Points on a hilly landscape, in no order, each with its height.
A ball rolls from a point to the lowest of its 2 nearest points, and stops where none of them is lower. Distance is the straight distance between rows; heights are no part of it.
z936 h=700: [151 175 118 108 161 109 153 233 111 142  96 130  88 124 194 160 133  99
  80 100]
z177 h=401: [128  93 153 120  90 156 136  84 141 155 173 146 137 125 123 141 147 118
 113 110]
z860 h=542: [105 128 154 118 143 149 108 127 137 142 196  66 173 166  73 167 129 119
 125 137]
z786 h=262: [108 149 106 121 180 117 138 147 135 114 101 165 111 162 111 142 105 169
 103  91]
z846 h=449: [147 203 111 156 145 134 136 180  85 146 108 136 109 169 134 143 106 125
 128 122]
z667 h=375: [158 107 141 160 117 102 117 152  96 129  87  95 137  83 158 142 147 112
 142 107]
z247 h=509: [ 92 113  95 123 101 103 157  98 119  95 118 176 116 132  89 142 139 127
 147 111]
z372 h=388: [132  83 167  95 154 129 110 145 149 128 106 137 120 170 131 159 179 153
  72 122]
z297 h=419: [ 82  63 136 101  80 148 114  95 169 113 175 114 198 148 121 142 131 114
 114 176]
z501 h=377: [152 103 157 158 131 141  94 133 107 112 103  99 135 113 116 130 160 115
  99 109]
z254 h=481: [164 156 113 100 155 129 110 148  90 141 135 132 115 126 162 125 172 121
 111 170]
z630 h=438: [158 113 182 109 181 118 152 177 136 152 126 162  82 181 162 168 160 152
  74 114]
z946 h=528: [ 99  99 105 107 186 123 123 109 120 152 197 132 146 160 113 157 121 144
  97 156]
z213 h=484: [134 132 189  88 159  98 214 184 135 163 128 152  76 148 224 175 134 116
 144 154]
z932 h=405: [124 129  92 145 122 108 122 131 123 181 137 122 152 120 148 157 138 154
 167 167]
z392 h=274: [111 123 118 134  77  90 209 122 108 160 127 180 137 144 161 154 124 123
 185 150]
z275 h=467: [145 158 122 188 112 121 124 208  92 141  46 108  82 113 195 128  97 107
 125 121]
z499 h=574: [153 215 109 119 147 107 150 196  82 123  97 124  60 129 161 134 126  81
 133  95]
z871 h=516: [166 152 130 118 157 131  86 186  92 121  80 134  77 143 184  82 137 149
 137 141]
z634 h=122: [106 119 115 143 154 165 107  92 154 115 202 108 180 102  96 107  83 149
 145 149]
z945 h=409: [ 75  66 100 113 109 160  90 105 138 119 175 127 151 129  94 119 141 141
 126 186]
z541 h=387: [ 96  78 102  83 120 105 130  78 153 116 181 157 169 142 121  99 110 152
 169 139]
z894 h=361: [124 103 100 128 112  98 141 110 144 108 143 187 159 159 151 104 102 155
 187 152]
z12 h=152: [145 127 158 152 130 189  70  93 144 101 186  75 130  90  93  86  92 102
 102  96]
z101 h=99: [115 123 105 117 145 177 106 119  91 102 130 139 137 128 114  96 147 120
  58 158]
z236 h=268: [ 96  93 156 118 110 144 110  90 179 100 169  82 140 111  37 145 152 130
 154 153]
z308 h=390: [150 177 131 117 145 150 119 110 182 144 108 130 124 118 115 126 146 155
  99 139]
z598 h=558: [155 178 157  80 154 137 139 187 123 122  69 145  70 159 175  99 148 152
 137 130]
z315 h=489: [156 138 166 106 185  87 152 132 157 161 161 136 107 209 140 173 132 150
 110 130]
z159 h=196: [109 106 129 166 162 113 147 132 118 122 118 142 154 145  94 155 114 164
 137 114]
z55 h=450: [ 89 133 145 102 151 120 189  77 126 113 148 144 153 158  58 132 133 138
 110 123]
z147 h=606: [163 183 118  94 119 106  92 172 139 134 114 106 118 167 171 150 135 115
 145 112]
z113 h=351: [117  93 163 104 138 140  99 128 143  98 112  95 156 145  86 145 171 125
  96 112]
z483 h=418: [104 123  61 121  98 154  77  99 146 116 144 130 136 112 100  79 126 142
 148 179]
z89 h=652: [143 159 110 156 123 143 132 159 156 150  70 147 137 112 187 132 101 156
  98 126]
z771 h=590: [117 154 130 141 154 112 189 155 129 146  85 166  64 113 132 143 128 174
 175 122]
z971 h=468: [100  92 143  88 120  67 184  96 140 111 133 149 144 157 111 167 139 111
 148  89]
z405 h=126: [105 135 136 127 106 181  89  97 142  97 181  44 147  63  72  83  98 102
 129 138]
z942 h=362: [116 126  95 133  91 130 157 133 110 162 113 168 118 117 161 145 135 131
 141 144]
z718 h=515: [158 134 173  92 172 100 183 155 113 169 148 152 124 175 216 155 138 133
 117 177]
z9 h=176: [135 129 126 143 138 194  72 123 123 120 197 119 110 141  92 114 103 103
  75 103]
z926 h=536: [146 169 170  98 133 125 175 116 110 147 118 120 160 139 137 122 153 132
 140 136]
z833 h=400: [ 56  48 122  85 137 132 130  84 157 101 200 123 154 132  65 107 114 160
 152 169]
z382 h=568: [120 149  88 125  90 114  75 142 152 132 123 110 146 166 130 141 110 123
 158 110]
z406 h=278: [146 188 122 167  91 131 121 120 119 157  75  83 136  92 116  86 118 122
 143 116]
z256 h=739: [ 91 123 165 120 135  86 217 183 112 129  74 156  87 175 157 185 145 127
 164 146]
z737 h=168: [139 130 148 193  89 179 119 102 106 114 128 118 173 131  89  98 130 116
 118 169]
z105 h=428: [137 111  97 175 125 122  91 120 130 119 141 147 138 136 117 145 133 140
 162 180]
z312 h=153: [119  91 140 153 164 125 129 105 152 127 164 127 175 126  84 114 101 176
 171 120]
z954 h=67: [133 153  91 150 117 114 102 171 100 132  62 104  95 102 132 128 127  94
  76  84]
z621 h=698: [114 142 161 126 114 115 191 198  82 158  91 138  86 162 177 156 133 123
 182 119]
z285 h=312: [143 156 124 184 116 101  97 172 100 110  14  93  85 119 146  89  96 110
 106 116]
z973 h=321: [131 140  83 128 137 130  94 120 145 128 140  95 148  75 143 140  92  96
  94  74]
z331 h=669: [175 204 156 122 145 108 136 174 119 111 111 127 126 154 197 141 118  96
 158 140]
z982 h=236: [110  65 135 107 118  98 204  90 127 148 127 199 121 116 136 118 145 165
 157 139]
z768 h=382: [115 190  88 159 125 134 132 132 108 143 116 120 143 149  87 123 109 149
 158 135]
z578 h=275: [115  60 126 134  92 138 159  99 111 140 127 175 147 112 131  84 132 166
 154 112]
z826 h=145: [129 107 144 188 118 165 122  92 124 108 176  99 188  89  75  89 101 125
 150 157]
z953 h=490: [174 148 133 139 162 124  76 140  66 108  91 104  95 117 132  56 143 133
 137 137]
z24 h=629: [149 150 128 124 113 158 108 152 136 143  69 134 118 121 179  86 112 141
  72  82]
z774 h=385: [104 136 118  97 122 122 152 116 158 147 138 140 175 145 150 174 119 116
  79 108]
z641 h=240: [ 94  88 153  95 113 183  83  99 184 120 201  85 122 108  78 119 117 143
 132 126]
z719 h=309: [106 133 102 147 153 147 143 121 133 117  87 164 119 107 110 111  98 158
  85  80]
z522 h=318: [143  88 118 157  90 107 152 121 113  98 118 184 143 123 151  98  97 132
 191 103]
z762 h=261: [145 168  99 119 111 132 105 132 111 121 116  96 132  98 142 110 121  62
  61  76]
z927 h=363: [101  92 124 111 102  65 190 113 143 173 127 152 140 179 159 157 136 160
 165 179]
z325 h=453: [166 133 127 155 109 111  96 115 146 103  95 126 123  98 134 111 150 141
 177 161]
z185 h=224: [154 170 114 151  96 123  83  98 133 148  81  61 119  59 122  66 106  95
  95 114]
z320 h=295: [101  85 132 115  99 127 137  80 172  84 130 130 153 101  45 104 152 147
 163 141]
z81 h=165: [147 147 140 135 105 151  79  86 178  99 136  71 161  77  84  93 132 119
 154 146]
z514 h=511: [129 127  98 105 166 102 118 140 104 146 162 146 105 149 137 164 147 129
 119 118]
z815 h=322: [113 156  95 163 104 164  91 118 126 136 126  80 126 104  73 121 124 108
  99 126]
z102 h=184: [133 115 111 160 124 144  63 114 137 138 113  62 113  53 106  67  84 107
  75  76]
z92 h=386: [126  93 146 131  97 155 105  97 115 121 199 105 175 127 124 127 114  86
 140 107]
z217 h=345: [126 120 116 118 136 132 129 110 146 103 121 143 161 103 144 125 113 124
  94  96]
z48 h=535: [ 90 108 126 126 165 127 139 105 128 137 211  90 189 124  88 175 117 117
 111 166]
z917 h=199: [132 121 167 157 113 149 140  99 121 146 139 116 167 145  85 147 174 144
 127 177]
z761 h=442: [135 113 154  92 148  58 187 128 146 150 133 144 149 167 198 178 134 130
 132 183]
z797 h=641: [128 141 168 154 146 127 181 196 121 114  62 159  53 124 167 146 117 136
 177 119]
z436 h=325: [156 122 130 167  99 137 129 123  86 161 101 111 139  76 163  89 122 125
 132 105]
z83 h=603: [149 156 143  89 105 151 136 145 112 136  90 174  76 140 197  77 125 131
 123  94]
z767 h=298: [156 140 106 105 140 124 102 178 108 122 116 142  74 143 142 135 149  99
  72  70]
z369 h=770: [132 133 130  82 124 125 158 183 117 144 101 158 121 150 206 158 153 106
  66 119]
z461 h=84: [131  99 148 135 129  75 217 111 127 135 145 179 130 110 159 152 113 137
 188 119]
z459 h=475: [170 116 119 134 147 119  75 121  97 115 134 120 103 110 134  92 146 141
 178 128]
z199 h=212: [165 126 116 141 130 152  60 146 118 115 159 121  85 139 118 125 130  86
  72  74]
z723 h=339: [129 174 125 166  75 126 152 134 133 140  69 126 145 139 109 115 127 147
 171 141]
z576 h=136: [123 100 101 126 124 161  82  87 119  84 149 131 114  86  94 110 150  97
  92 152]
z125 h=83: [139 121 163 138 154  86 184 182 150 135 105 149 106 113 212 190 126 125
 178 173]
z479 h=323: [113 115 148  98 100 144 109 103 151  92 102 107 158 138  81  95 157 141
 136 126]
z782 h=431: [ 94  69 153  92 147  93 167  63 157 109 173 142 153 149  88 154 140 128
 121 132]
z201 h=354: [148 177  96 130 117 152  73 139 159 154 108 100  98 118 108 138 160 129
  76 136]
z583 h=556: [144 153 111 178 145 118 151 191 103 130  79 150  69  86 199 165 109 105
 129 160]
z78 h=416: [ 87  52 138 134 107 136 152  74 159 117 188 163 132 137  75 153 116 129
 122 114]
z194 h=519: [139 148 147 128 151 115 139  94 150 129 165 153 132 188 114 152 120 141
 139 149]
z169 h=219: [162 149  98 157 164 127  52 126 117 129 125  89  90  89 113  87  93 123
 116  83]
z214 h=430: [152 149 111 125 141 120 141 141 111 127 100 166  91  89 177 134 149 126
 133 155]
z31 h=364: [119 120 107 167  76 137 126 100 108 108 140 124 164 112 106 106  88  90
 144  85]
z390 h=340: [ 74 106  98 146  88 151 124 114 118 118 139 102 153 106  65 153 131 101
 113 110]
z589 h=553: [104 102 114 111 130 106  85 131 152 142 164  88 174 160 112 157 125 136
 160 129]
z834 h=214: [ 97 100 150  87 146 166  97  91 163  81 175 119 134 131  81 103 108 137
 110  96]
z280 h=508: [168 189 130 110 119 134 141 121  69 151 138 111 129 111 137 108 168  98
 136 136]
z321 h=177: [130 104 132  93 171 142 103  87 140 108 173 139 103 112  85 127 156 133
 107 121]
z978 h=550: [134 167 150 118 136 108 179 127 140 135 107 160 111 167 137 140 131 156
 164 136]

For each start below, name the point where the ball stops.
z194 -> z101
z55 -> z815
z833 -> z461
z936 -> z102
z971 -> z815
z501 -> z101
